Each row is a point on a tangle of strands that fork, close into loops and nearly touch. The rows are in no order.
Two points are linked if the straight distance between their rows is under 50.8. Some points are linked to none.
<864>: [  6 -10  -5  -5  23  -7   3  -4  17 -26  -5  13   6   8   4 -15 -22 -17
   1  15  -7 -10 -22 -12   4   1   3  -3  26  -2  -7 -23  16   8  11  -5
   2  -3 -15   5  -2]
<328>: [-18  18  17 -16 -14  10 -24 -14   6 -23  -4  31  22  -8  16 -13  -8  -9
 -13   2 -27   1 -10   7 -19   4 -19   1   4  -9  12 -17  18  -6 -12  -2
  31  11  -1  -8  12]
<178>: [ -3   5  10 -12   0 -10 -11 -26  13 -34  -6  19  20   4  13 -21 -19 -22
  -9   8 -14  -7 -23   0  -7   5   1  -2  18   3   9 -30  21  12  12   4
  18   0  -7  -3  -3]
<511>: [-18  37  -6  15  -9  13  14  19 -21  38   2 -21  -8  -3   0  29  23  22
   5  16  10   2  42   8  -4  10  -9   6  -9  -6  -8  24 -10 -15 -14   0
 -12  -8  22  14  24]
<62>: [ -7   8 -13  18   8   5  -6  -2  -2  10   6 -17  -9  -3 -18  14   8  14
  14   3   9   7  23   3 -10   3  14   7 -19   7   5  22 -11 -14   3  -8
  -5 -21   1  21  11]
<324>: [-15  -7  -8   9  10  18 -13 -29   5   2   3  18   3   6  10  -1  16   8
  10 -12 -24  21  22  13 -18  -1   3  16 -16   6  18   1  -1 -17  -8 -28
  24 -13   0  16  11]
<381>: [ -7  10   7  -9 -19  -5 -15   9  28  -6  25  -4  22  -8  -6 -23 -37  -3
  19  25   9 -12 -32  -7  -7  11  -4  -4  15   0 -23 -14   9   6  14   2
  25   6 -29   4  21]
<606>: [ 23  -2   9   8  -5 -19  -1 -11   2 -13   3 -10  -9   0  -9  -8  -8  -9
  -9 -20   9  -9 -14  -8   7 -15  25 -15  -4   9   7   6   2   8  21  16
  -9 -14  -4 -17 -25]
<304>: [ 37  -8  -5   2   9 -19   9   8  13 -14   7 -14 -19   7 -11 -15 -27 -13
   5   1  20  -8 -19 -18  19  -7  30 -15  13  11 -15  -4   2  11  25  12
 -14  -9 -19  -6 -22]
<954>: [-11   6   7   1  -9   3 -28 -36  -1 -13   3  31  10   8   6 -16   6   4
 -12 -28 -25   8  11  15 -25  -6   5   3 -10  -2  14 -12   7 -20   1 -18
  34  -4   0   0   0]
<1158>: [ 10 -13 -13   2  21   0  14  21  -4   4  -7 -10 -12  -3  -8  11  -8  -7
   5  15  10  -2 -12 -10  16  -1  -4  -3   9  -4 -15   7  -3   5   8   3
 -20  -1  -5  -2   2]
<354>: [  9 -24   7  -4  -2  -6  37  17 -20  31 -15  -8 -12   8   9  28  22  -4
 -29   2   3  -6  -3  -4  29 -15 -15   8  12   5   1   3  -3  21 -15  15
 -40  30  22 -23 -15]
<612>: [-21  21   4  12 -22   3 -31 -27   0   2  27  18   6   7 -14 -15  11  19
  -4 -23  -8  13  15  17 -35  -5  15   0 -20   1   5   5  -4 -28   2 -12
  44  -7 -15   8  12]
<823>: [ -3  19  15  -6 -12  -2 -13  -9 -22   5  -9  24   6   0   5  -6  28  -2
 -28 -33 -18   5  23   8 -15 -16 -13   2 -16 -12  15  21   0 -17 -22   1
   6   9  16 -15   5]
<582>: [  5 -25 -19   4  31   2   2 -24  28 -11   1   7  -8  15  17 -15 -19  -4
  25   6  -9  14  11   3   1   0  23  23   8  13  -8 -22   7   8   6 -33
  11 -26 -18  39  -1]
<688>: [ 13   4   4 -10 -31   0  -1  33  -4   2   5 -24  -6 -17 -18  -1  -7   5
   4  -2  33 -17 -29 -20  13   8   0  -9  -7  12  -1  -2 -25  17   3  32
 -16  23   5 -15 -20]
<432>: [-25   0  -9   7   5  21 -21 -25  12   4   8  22  12   4  11 -12   6  22
  13  -8 -30  20  17  21 -25  -2  -3  14 -14   3   7  -8   3 -20 -15 -30
  39  -6  -8  20  18]
<980>: [  7 -10  10  -4   1  -4  25   8 -26  31 -21  -6 -10   7  11  19  28  -1
 -33  -9  -7   1  21   4  16 -24  -9  10  -3   4  10  18   3   7 -16   8
 -36  12  23 -10  -6]
<1041>: [ -3 -21 -24  10  36   9   2  -7  29  -3   2  -4  -1  10  14  -1 -11   3
  32  15  -3  15  14   1   0   9  13  32   0  10  -5 -10   9   4  -2 -29
   9 -23 -13  45   8]
<665>: [-14  -7   1   0   4  11 -19 -31   8 -16  -3  29  13   5   9 -15  -3   5
  -3 -17 -28   9   7  14 -19  -1   2   4  -2   0  13 -20   9 -11  -1 -26
  28  -8  -2   8   2]
<366>: [ -6  -7 -15  -8  11   3  19  36   0   9  -2  -3  10  -7   1  17  -7  -4
  15  41   9  -4 -19  -6  15  20 -29  -7  30 -18 -30 -12  -9   9  -8   0
  -8  22 -10   1  14]
<881>: [  0 -13 -24  12  36   2   1   7  30   1   5 -13  -8   7   0  -3 -20  10
  33  25   6   6   9   0   0  10  12  28  10   6 -17  -4   5   0   3 -21
  -2 -22 -18  46  15]
<1295>: [  4 -21   6  -5   3  -3  32  15 -26  29 -21  -8 -11   7  14  27  23  -5
 -28   6  -4  -2  11   2  23 -14 -14   9   7  -1   3   9   3  14 -16   6
 -38  17  19 -16 -11]
<1102>: [  7   9  11  11 -16  -6 -14 -13  -8  -6  13  -4  -2  -2 -22  -5   3   4
  -9 -22   4  -3   0  -3  -9 -11  19 -13 -17   4   5  15   0  -9  13   5
   7 -14  -9  -8  -7]
<725>: [ -6  -6 -19  11  25   6  -1   9  17   5  -1 -10  -7  -2 -10   3 -11   7
  22  19   0   7   8   1  -3   9   2  14   4   1 -12   3   3  -4   4 -17
  -4 -20  -9  31  14]
<86>: [-10  -6 -14  25  13   5  -7 -29  16   8  21 -11  -6   7   4  18  11  10
  36  -2   3  18  26   2 -14   0  31  24 -23  12  22   6  -8 -15  -4 -20
  26 -23  -4  32  12]
<568>: [  3   1   9 -18 -21   1   8  13  -8  -1  -5  -2   3  -3   9   8   7 -12
 -14   0   5  -9 -24  -2  14   5 -17  -1   4  -6  13  -3 -12  13 -18  31
 -15  33  13 -25 -11]
<731>: [ 17 -18  -8   0  17  -4  21  18  -6   9  -9 -12 -18   0  -5  15   0  -8
  -5   1  15  -9 -20 -14  23  -7  -1  -3   6   1  -6   8  -8  15   5  17
 -31   9   5 -15 -13]
<1272>: [  4   4  10 -18 -31   2  11  23 -10   8  -4  -8   0  -4   2   9  11  -4
 -12   4  17  -9 -26  -1  12  12 -20   3   5  -3  10  -6 -20  14 -22  35
 -21  38  18 -24 -15]
<727>: [ -4 -10  -7   9   8   6 -12 -29  -1  -5  -2   8  -4   9  -1  -1  16   4
   1 -20 -15  13  20   9 -13  -5  16  10 -18   5  20   6  -5 -15   3 -19
   7 -19   3  11   2]
<108>: [-17  12  14 -14  -7  11 -20 -11  -2 -16 -11  39  18  -6  18  -8   0  -6
 -17  -6 -30   3   1  11 -18   2 -23   2   2 -12  15 -10  17  -9 -20  -8
  25  11   3  -7   9]
<1315>: [ -7  22  12   1 -15  -1 -25 -20 -14  -3   0  27   8   2   0 -13  27   1
 -21 -35 -19  10  22   9 -28 -14  -3   8 -20 -10  21  16  -3 -23 -12  -7
  21   4   8  -9   8]
<168>: [-15  -3   0  -4   4  10 -16 -13   8 -14   0  22  14  -1   3  -9 -10   5
  -3  -2 -20   1  -4   7 -17   2  -7   2   2  -7   0 -15  15  -9  -3 -19
  19  -5  -7   9   9]
<605>: [ -9 -15  -8  -8  12   8  29  28 -18  12 -17   1   0   0  12  28  10  -9
  -3  35  -2  -2  -2   2  19   8 -27   0  26 -14 -18  -9  -1  14 -16  -8
 -17  20   1  -8   0]
<1195>: [-13  -9 -13  23  24  12  -6 -26  17   9  18  -3   1   2  21  22  10  10
  40   1  -4  18  28   0  -6   3  20  28 -23   9  19   4   3 -11 -15 -26
  33 -21  -3  34  16]
<1157>: [-15  17  -7   1 -15   6   6  38  -4  23  17 -16   8 -18  -4  12  -8  20
  21  23  16   0  -4   2   4  23 -29 -17  10 -21 -33   1 -12  -3  -1  10
   1  15   1   1  23]
<401>: [  9   8   7  -8 -16  -7 -13  -2  10 -18  12  -4  12  -6  -5 -13 -23 -13
   4   6   7  -8 -28 -10   2   3   4  -9   5   2  -1  -8   6   3  14  10
  12   0 -11 -11  -3]
<876>: [ 16 -12  -5  -5  29 -18   5 -17  21 -32 -12  14  -3  16  10 -19 -22 -18
  -3   8  -4  -9 -11  -4   7  -6  19  -4  27   4  -5 -27  15  12  22  -8
  -2 -11 -11   5 -16]
<256>: [-14  18  15  -7 -35  -1 -29  10  18   1  28 -11  24 -17 -12 -17 -29   7
  20  18   8  -6 -23  -4 -12   7 -10  -9   4  -2 -19  -5   6  -1  11   4
  32   6 -24   3  24]
<118>: [  7   3   1  -5  -7  -4  -6  12   6 -11  11  -8   6  -9 -11  -7 -21  -8
   8  10  10  -7 -27 -13   5   5   0 -12   6  -2  -9  -3   2   2  10   8
   5   3  -9  -7   2]
<239>: [  6  -4  -9   8   9  -4  -4  -2   8  -8   5  -5  -6   0 -17  -6 -14   1
   7   1   3   0  -3  -2  -4  -1  15  -6   1   2  -8   3   4  -5  15  -9
  -3 -24 -11   8   0]
<1129>: [  3 -10 -10  -3   3   1  36  32 -22  29  -9 -18 -13   0   3  29  13   2
  -5  25  15  -5  -3  -1  24   4 -15   2   9  -8 -17   4 -12  13  -7   4
 -30  16  10 -12  -1]
<39>: [ -7   5  -3   8   7   8  -6  -3  -7   5  -3  -3  -5  -2 -11  10   7   8
   1  -3  -5   7  15   7  -9   0   1   1 -15  -3   2  16  -3 -15  -2  -8
  -4 -14   4   9  10]
<1197>: [ -3  -5   7 -11   2   3   8   7 -16   2 -14   8  -1   0   8  11   9  -9
 -16  -2  -9  -3  -1   1   9  -5 -16  -5   2 -11   6   7   4  -2 -15   7
 -14  14  11 -17  -2]
<1317>: [ 26   1  16   9 -17 -16  -1  -4  -5  -6   7 -18 -12  -3 -15  -5   0   0
  -9 -30  12 -14 -14 -15  11 -18  23 -16 -14  15  11  12  -4  11  18  26
 -11  -6   2 -21 -25]
<526>: [ 11   0  -1  -8 -16  -2   2  27  -2   1   8 -21  -2 -14 -13   0 -12  -1
   8   2  27 -11 -29 -18  14   7  -2 -12  -3   3  -6   2 -18  11   4  24
 -12  20   2 -16 -13]
<698>: [ 19   8  17   0 -30   0   2  12 -16  13   8 -21  -9  -7 -15   4  11  12
 -12 -34  23 -10  -9 -20   8 -15   5 -16 -20  12   9  21 -17   9   0  36
 -17  19  15 -19 -15]
<1140>: [  8  -6 -16  14  18  -3  -3   0  16  -3   6 -11 -15   4 -18  -5 -13   4
  20  10   9   7   8   0  -2   1  20   6   2   5 -12   5   2  -3  12 -15
  -5 -29 -14  24   3]
<1168>: [ 11   8  14  -7  -3 -23  -8 -36  13 -32  -4  10   9   3   9 -19 -16 -21
 -10  -3  -5 -11 -18   3  -2  -1  17  -6  11   6   8 -26  17  11  22   5
  12  -7  -6 -10 -18]
<1014>: [-13  14  15 -14 -11   1 -23 -27  10 -30  -3  29  26  -5  16 -18 -16 -13
 -12   6 -21  -6 -18   5 -14   6  -8   3  10   0  12 -29  23   0   3  -1
  29   4  -6  -4   5]
<103>: [ -1  -1   4  -7   0   1  -4   2  -4 -10  -7   9   5  -4   2   3  -5  -8
  -8   0  -9  -3 -15  -1   2   1 -10  -9   4  -9   5  -2   8  -3  -2   3
  -2   3   2 -11   0]
<580>: [  3 -17 -15   3  21  -5  -1 -22  19 -15  -2  11  -5  13   0 -15 -17  -3
  10  -1  -8   5   5   4  -5  -3  21   9   9   5  -4 -18   6   1  13 -25
   3 -24 -14  22  -4]
<591>: [ -7   2  14 -11  -6   4  17  11 -33  21 -20  10   0   7  14  10  27  -5
 -25  -5 -16   3  30  12   4 -11 -24   7   2  -9   5  15   9  -3 -34  -3
 -17  18  22 -17  -2]
<360>: [ 16   5  24 -10 -23 -12  -6 -17   9 -23 -10  -6   0  -3  13 -13   8 -21
 -14 -10  -7 -10 -35  -2   9  -1  -4   0  -1  17  28  -5  -2  16   7  43
  -4  18  19 -28 -22]
<388>: [ -8  17   7   0 -23   2 -19  19  11   4  25 -12  16 -18 -16  -6 -21  15
  18  10   9  -3 -13  -5  -9  10 -12 -18  -2  -8 -20   5   3  -7   8   6
  21   4 -14   0  20]
<226>: [  7  18   5   8 -27  10  32  27 -30  43   6 -27 -15  -3  -9  17  24  24
  -9  -8  28  -4  18  -7  11  -3  -5 -13 -18   0  -9  22 -18   6  -8  20
 -27  13  21 -10   7]
<969>: [  6   9  -1   4  -3   2   4  19 -11  12   9 -20  -6 -11 -20   8  -1  11
   7   0  15  -3  -1  -7   2   0   0 -19 -11  -1 -12  20  -7  -2   7  10
  -9  -3   0  -6   8]
<916>: [ 10  13  22 -10 -22 -11 -15 -25   4 -27  -2   0   8  -4  12 -17  -2 -21
 -12  -6  -8  -8 -28   0   1  -1   0  -2  -1   9  23  -9   5   8  12  25
  10   7   9 -25 -13]
<1030>: [ 19   8  13 -10   1 -35   0 -40  22 -31  -6   5   1   6   9 -24 -20 -23
  -7   1   6 -11 -19   1   4  -2  29 -10  16  12   0 -29  17  18  30   7
  10  -7 -12  -8 -28]
<997>: [-23   1   7 -13   0  20   0   7 -14   3 -18  29   7   1  16   7  11   3
  -9   5 -25   9  26  15 -12   7 -34   5   6 -15   1   2  11 -11 -31 -20
   9   8   6   0   8]
<280>: [-20  32  12  10 -32   3 -34 -13  -2   1  27  12   8  -5 -20 -12   8  18
  -7 -19  -1   6  11  13 -34  -4   6  -5 -22   2  -1  12   0 -24   6  -2
  43  -3 -16   0  14]
<282>: [-11   1   2  -8   4   5  -9   0   6 -14  -2  15  12  -7   2  -2 -15  -3
  -3   8 -11  -1 -13  -1  -8   3 -13  -4   8 -11  -3  -9  13  -5  -2  -6
  10   1  -7   0  12]
<836>: [ -3  -2 -15   8  17   1   2  19   7   9   3 -12  -3 -10 -15   6 -15   9
  17  22   6   2  -2  -2   0  10  -6   0   8  -5 -22   6   1  -3   9  -6
  -7 -13  -8  17  19]
<341>: [  0 -31 -17  11  34  11   4 -25  14  -8  -4   4  -4  11  25  12   6 -11
  21  -7  -7  21  27  -2   3   4  19  28 -11  11  19  -5  10   4  -1 -27
   8 -26   1  25  -5]
<983>: [ 26  -2   4  -6  20 -33   5 -29  25 -35 -12   8  -9  16  12 -24 -22 -22
  -8   4   3 -12 -13  -1   8  -6  30  -9  22   7  -3 -30  15  18  31   3
  -3  -6 -10  -2 -29]
<1278>: [  0  16   8  16 -17  -2 -15  -7 -12  -1  18  -6  -6  -3 -26  -4  10  13
 -10 -23   7   3  14   0 -16 -10  20 -16 -23   6   6  26  -6 -15  11   5
  10 -14 -10  -3   0]
<740>: [ 30 -10  -9   3  15 -10   9  23  10  -8   7 -14 -15   2 -14  -8 -24  -9
  14  11  22  -7 -21 -18  17  -3  16 -13  15   5 -20   3  -3   9  20  11
 -14  -3 -15  -4 -11]
<507>: [  7 -33 -16   8  38   2   7 -17  12 -16 -18   3 -13  17  22   5   4 -16
  10 -10  -5  15  23   1   7  -1  21  25  -4  12  18  -4   6  10   8 -20
 -11 -26   3  20 -16]
<1050>: [-10  18  15 -10 -10   5  -7  -1 -21   6 -12  25   7  -1   7  -3  24  -3
 -21 -18 -19   8  25  12 -13  -8 -21   3 -12 -15   9  16   4 -17 -30  -8
   4  10  14 -13  10]
<723>: [ 10   6   9 -15 -38   2   8  32 -12  13   1 -16  -6 -11 -10   8   4   7
  -7  -5  28 -15 -22 -11  13   8 -10  -1  -4   2   5   0 -26  14 -14  36
 -22  34  18 -18 -17]
<149>: [  1 -12  -1  10   9  -1  -7 -23  -5  -5 -12   7  -5   9   1   0  16  -3
  -8 -26 -14   8  20   8  -7 -10  14   8 -14   4  22   8  -2 -14   4 -12
  -7 -18   8   4  -7]
<1007>: [-14  15  -3   8  -2   9 -15 -15 -10  12   3  14  -1   6  -1   3  33  11
  -3 -18 -13  17  36   9 -25  -6   0  10 -25  -2  19  23 -12 -26 -13 -15
  18  -4  10  11  16]
<663>: [-20  -1  -2 -10   2  14  12  17 -17  13 -15   9   0  -1   9  20  14   4
  -4  16 -15   7  27  15  -2  11 -29   5   6 -13  -8   5   8  -9 -22 -16
  -5   3   9   5  11]
<410>: [ -1   5 -11  11   7   4  -2  19   2  10  10 -19  -5 -13 -23   3 -10  14
  18  15  13   1   1  -3   2   6   0 -13  -1  -2 -21  14  -2  -5  11   1
  -6 -11  -8  10  16]
<1029>: [  8  -5   9   3   4  -2  10  -3 -21  21 -20  -6  -9   5   2  12  26   0
 -29 -24  -5   2  17  -1   6 -22   1   6 -14   6  13  23  -1  -5 -10  11
 -31  -3  18  -6  -3]
<91>: [  4  -6  -7   6   5 -13  -6 -36  12 -16   2  10  -4   9  -6 -14  -8  -3
  -3 -16  -6   5   3   8  -9  -6  29  -3   1   4   0 -16   4  -4  19 -19
   9 -24 -12   9 -15]
<344>: [  4   5   6   8  -9 -13 -15 -29   0 -13   6   8  -1   5 -13  -9  -2  -2
 -10 -24  -3   3   3   6 -12  -8  24  -8  -9   1   7  -2   2 -10  15  -7
  12 -19  -9  -2 -13]
<897>: [ -4 -10  -6  -5  -2   7  39  31 -30  27  -9  -8  -6   7  12  31  19  -4
 -10  31   2  -5   6   6  25   6 -24   4  19 -12 -13  -5  -4  16 -17  -4
 -26  25  10 -17  -6]
<1239>: [-17  -3  -3 -11   2  13  23  24 -22  14 -14   5   1   1  13  24  10   1
   0  28  -9   3  12  10   7  11 -33  -2  17 -16 -13  -1   7  -1 -20 -12
 -11  15   6  -5   9]
<1077>: [  6   5 -13   8  -9   7  30  42 -18  35   6 -33 -17 -14 -13  16   7  20
   9  11  36  -7   0 -11  21  10  -3 -15  -5   0 -23  12 -22  14   8  14
 -25  12  10  -8   2]
<819>: [  8   7  -5   8 -17   9  31  37 -24  40   6 -32 -16  -9 -13  17  14  25
   0   1  33  -8   5 -11  18   3  -2 -14 -13   4 -14  18 -22  11   1  18
 -27  11  15  -9   1]
<57>: [ 21   2   2 -11   1 -18  -1  -4  26 -28  10   0   6   7   2 -26 -30 -23
   9  17  13 -11 -30 -15  10   5  18  -6  26   7 -13 -22   9  15  22  12
   7   3 -20  -4  -8]
<1311>: [ 15  12  11   1 -31   8  11  24 -22  22  10 -22  -9 -11 -17   7  12  19
  -5 -26  26 -10  -2 -15   7  -9   1 -20 -24   6   3  23 -21  10  -3  28
 -16  19  16 -16  -5]
<1186>: [  6   9   7  -2 -15   5  22  18 -31  31  -1 -15  -8   0  -2  17  21  10
 -14  -4  12  -3  14   1  11  -8 -12  -5 -11  -7  -6  20 -12   1 -15  11
 -25  13  19 -17   6]
<968>: [ -6 -24 -15  15  34  15   2 -25  18   1   4   3   3   6  29  20   9  -3
  31  -1  -9  18  29  -1  -1   9  20  31 -19  12  19  -3  13   2 -11 -28
  23 -22  -2  31   8]
<471>: [ 23 -12 -15   7  24  -6  12  25   3   2   0 -15 -20   1 -17  -1 -19  -7
  13  16  20  -3 -11 -15  16  -1   9  -5  11   3 -21   7  -2   6  18   7
 -21  -8 -11   2  -3]
<260>: [-16   7  -3  -1   0  13 -12   2  -1   5  -1  11   3  -5  -5   5   3  12
   1   1 -15   8  13  12 -15   6 -15   1  -7 -10  -2   9   4 -19 -10 -13
   7  -4   2  11  17]
<889>: [-24  12  -4  11  -7  12 -29 -26  10   6  20  17  10   2  -4 -12  10  23
   5 -12 -20  15  13  19 -32  -3   2   5 -20  -2   3  -1  -1 -27  -9 -21
  39  -6 -11  17  18]
<535>: [  0  -6 -12  -9   6   0  11  33   5   1   4  -5  10  -8  -2   8 -12  -9
  12  30  12  -6 -28 -11  14  18 -21  -8  22 -15 -22 -11 -12   8  -5   8
  -7  24  -8  -4  10]
<1008>: [ 25  -1  19   5 -20  -6   3   5 -10   8   6 -20 -13  -3 -14   3   8   7
 -13 -37  18 -13 -11 -23  14 -21  14 -18 -16  17  13  18 -12  11   6  34
 -21   7  12 -20 -21]
<382>: [  2 -27  -3  -1  30  -8   0 -35  15 -30 -22  25   0  16  22 -19 -10 -11
  -2  -8 -18   2   7   3  -5  -5  14   3  17   7  12 -31  11  10  16 -24
   7 -18   0  10 -22]
<672>: [ 19  -5  -2  -9  -3 -11   2  10  10 -20   1  -9   2   0   2 -11 -11 -21
   1   9  13 -11 -41 -16  16   7   0  -3  12   4   6 -12  -7  19  10  30
 -10  16  -1 -17 -19]
<1173>: [  6  -4  -9  -8   1  -2   4  28   8  -3   9 -10   8  -9  -9  -1 -19  -6
  13  23  16  -7 -28 -12  10  13 -13 -11  14  -9 -20  -5  -8   8   4  12
  -2  17  -9  -7   7]
<847>: [ -6   3  11 -15  -6   7  15  13 -25  11 -12   7   1   1  10  14  15  -3
 -17   3 -10   0   8   8   8  -3 -23  -3   4 -15   2   8   3  -2 -25   4
 -15  21  15 -18   2]
<435>: [  0   7  10 -11 -18   5  26  20 -32  27  -4  -5  -4   1   5  15  18   5
 -14   3   5  -4   6   8  13  -1 -22  -3   0 -13  -5   9  -7   1 -21   9
 -21  26  21 -23   2]
<1011>: [-19  11  10 -15  -7  12 -12   1  -9  -1 -13  33  10  -2  12  -1  12   0
 -13 -10 -29   7  20  14 -18  -1 -28   4  -2 -14   8   4  10 -14 -26 -15
  15   9   8  -5  11]
<613>: [ -9  10   8  -1 -11   4 -26 -27  -8  -9   0  33   9   4   6 -14  18   3
 -17 -29 -24  10  17  12 -25  -8  -1   6 -15  -8  19   3   2 -21  -8 -14
  27   0   7  -3   4]
<407>: [  1  -1   3 -10   6  -4  -5 -10  13 -31  -5  13  16   0  10 -13 -17 -22
  -6  14 -11  -9 -29  -6   1   7  -4  -4  20  -2   6 -24  14  10   8   9
   9   5  -5  -8  -2]
<1202>: [-11   1   0   1   3  12  -7 -10 -13   9 -12  12   0   7   8   7  32   1
 -10 -18 -16  15  38  11 -15  -7  -2  14 -20  -2  21  21  -5 -20 -17 -14
   0  -6  14  10   8]
<608>: [ -3  -8   2  -5  16 -12  -8 -39  15 -29  -9  25   8   9  13 -22 -16  -9
  -7  -9 -17  -4  -2   7 -10  -1  15  -2  14   4   8 -36  17   6  13 -19
  15 -12  -4   7 -17]
<506>: [  7  -9   6   5  10  -4   0 -11 -11   0 -21   4  -5   5   1   4  17  -4
 -23 -23 -12   0  13   5   2 -17   4   1 -10   3  19  13   0  -8   0   3
 -21  -9  13  -7  -8]
<279>: [-21   7  -8   4   8  12 -10   8   9   8   2   1   7  -7  -6   4  -6  20
  13  15 -11   6   7  13 -13  10 -18   1   0  -9 -14   2   5 -13  -7 -14
   7  -8  -5  20  25]
<300>: [  9 -31  -4   5  35 -14   5 -33  13 -27 -29  15  -9  17  23 -11  -3 -15
  -4 -13 -15   2  13   4   4  -8  18   7   9  11  17 -23   8  13  20 -19
  -4 -19   4   6 -28]
<767>: [ 17  -1  12  -8 -11 -11  -1  -3   8 -17  -5  -9  -2   0   7  -7  -2 -20
  -9  -5   3 -14 -38 -10  15   2  -1  -2   4  10  18  -8  -5  18   6  36
 -11  17  11 -26 -23]
<771>: [ -5  -3 -19  28  17  -5  -5 -13  22   8  19 -20 -12   4  -4  16   1  11
  38   6  17  11  26  -3  -4   5  33  23 -18  12   8  11  -8 -10  -2 -17
  13 -28  -7  39   8]
<1009>: [ 16  -4  -2   4   5 -12  -1  -5   4 -13   0  -5  -8   1 -13 -11 -14  -7
   0  -7   5  -4 -10  -5   4  -8  19  -9   2   3  -4   1   5   1  16   2
  -6 -18 -10  -4 -11]
<635>: [-11   3   8 -10  -3   8  15   8 -32  25 -26   9   2   9  15  10  32  -2
 -22  -2 -14   8  44  14  -1 -10 -22  16  -2  -5   6  18   6  -7 -34 -12
 -15   9  24  -5  -2]
<903>: [-14  26   9  17 -28   0 -24  -9  -6   0  30  -5   0  -5 -32  -8   7  21
  -2 -18   8   5  17   3 -27  -5  17 -16 -23   6  -1  20  -6 -20  12  -2
  29 -11 -21   5   7]
<88>: [ -4   4 -16  25  15  -3  -3   0  14  10  13 -24 -13  -1 -17  15   2  12
  29  11  22   6  25  -3  -6   7  28  15 -13  12   3  19 -12 -10   3 -11
   2 -32  -4  34   7]
<106>: [  4  16   3   5 -19   9   5  22 -21  18  13 -23  -6 -11 -18  10   7  19
   3  -7  19  -2   4  -9   3   0  -2 -22 -20   1  -7  25 -14   0   1  16
 -10   8   6 -11   7]
<110>: [-22   8  -9  15  10   1 -16   0  30  13  21  -7  15  -3 -10 -21 -23  29
  26  18  -5  -1  -4  12 -16   5   1   6   5  -1 -24  -8   4  -8   4 -20
  20 -17 -31  33  24]
<417>: [  5   5   5 -11  -5 -11  -7   0  27 -18  17   2  18   2  -4 -27 -35 -12
  13  22   8 -12 -31 -10   0   8  10  -4  27   3 -20 -22  12  11  16   2
  17   0 -29   6  10]
<765>: [ 12 -35 -12   3  44  -8  11 -13  16 -24 -28   9 -16  19  21  -5  -6 -18
   0  -5  -7   6  13  -1   9  -7  15  17  14  12  12 -15   9  16  17 -17
 -16 -21  -1  15 -23]
<1046>: [ 21  -5  -9 -11  -3  -7   2  19  19 -21  -1 -11   4   2  -1 -13 -10 -23
   3  20  16 -12 -47 -18  19  15  -3   3  22  10  -1 -20 -17  25   9  36
 -13  25  -7 -13 -20]
<1163>: [-12   1   4  -6   2   9   2  -3 -22  19 -19  10  -1   7  14   9  34  -2
 -14 -12 -16  13  47  13  -8  -6 -12  19 -16  -1  17  23  -1 -14 -27 -15
  -7  -1  20   6   4]
<140>: [-18   2  -8   7   9   7 -14   1  19   4   9   2   9  -7 -11  -8 -16  21
  16  13 -10   3  -3  10 -16   6  -9   3   4  -4 -17  -6   9 -12  -1 -19
  15 -12 -15  24  23]
<503>: [  5  -6 -16   2   5   5  29  36 -14  25   1 -23 -13 -10  -7  19   1   8
   8  21  26  -5 -11  -6  24  10 -10  -7   7  -6 -26   8 -17  11   3  10
 -24  12   4  -7   2]
<816>: [ 11 -20  -1  -6   3  -6  29  20 -11  22 -10 -10 -12   3   1  21  12  -4
 -16  -1  13 -10 -16 -11  28  -8  -6  -1   8   3  -1   4 -12  20  -7  21
 -36  23  15 -21 -17]
<411>: [ 12  -7  13  -8  -6  -8   8   2  -4  -5 -10  -2  -1  -1   5   4   5 -14
 -17 -11   0 -11 -25  -7  17  -6  -7  -6   3   0  15   2  -3  12  -6  31
 -20  19  16 -25 -16]
<661>: [  8  12  16 -13 -31  -7 -19 -11   5 -22   7  -6  11  -7   1 -15 -13 -17
   0   3   2  -7 -31  -6   1   1   0  -7   0   8  12  -8   2   5  12  20
  12   6  -2 -21  -8]
<348>: [-15   5 -12  -1   3   5  18  36  -5  20   6 -10   6 -13   0  18  -5  11
  17  34  10  -1  -5   3   9  19 -32  -9  21 -21 -36  -4  -8   0  -6   1
  -5  14  -2   3  21]
<413>: [-12  19  -2   0 -19   4  -6  31   1  14  22 -17  12 -22 -11   6 -13  22
  19  15  13  -2  -6  -1  -2  17 -21 -21   3 -14 -29   6  -9  -2   2   9
   7  11  -4   1  22]
<944>: [-13  -8   4  -5   8   0 -14 -41  11 -25  -7  32  18   6  17 -22 -12  -3
  -7 -12 -25  -1   0  10 -15   0   6   0   8   4  10 -37  15   1   6 -22
  27  -8  -3   7 -11]

A tip is a point with one link. Name the tips that can be reached along the links from each point below, in the order of the rows.
<1195>: <1007>, <110>
<969>: <304>
<360>: <526>, <57>, <1046>

A piece is all that can be reached along the links. How many separate loops has the piece of each point below (a circle has one, a figure eight two, a Y none), and how many tips (points with one link)?
<1311>: loops 1, tips 1
<417>: loops 0, tips 3
<847>: loops 2, tips 2

Name the points in between on the shortest way along the links from the first point to the second, in order.
<300> / <168>: <382>, <608>, <944>, <665>
<698> / <582>: <1311>, <106>, <969>, <410>, <836>, <725>, <881>, <1041>
<1197> / <1163>: <847>, <591>, <635>
<279> / <771>: <260>, <39>, <62>, <88>
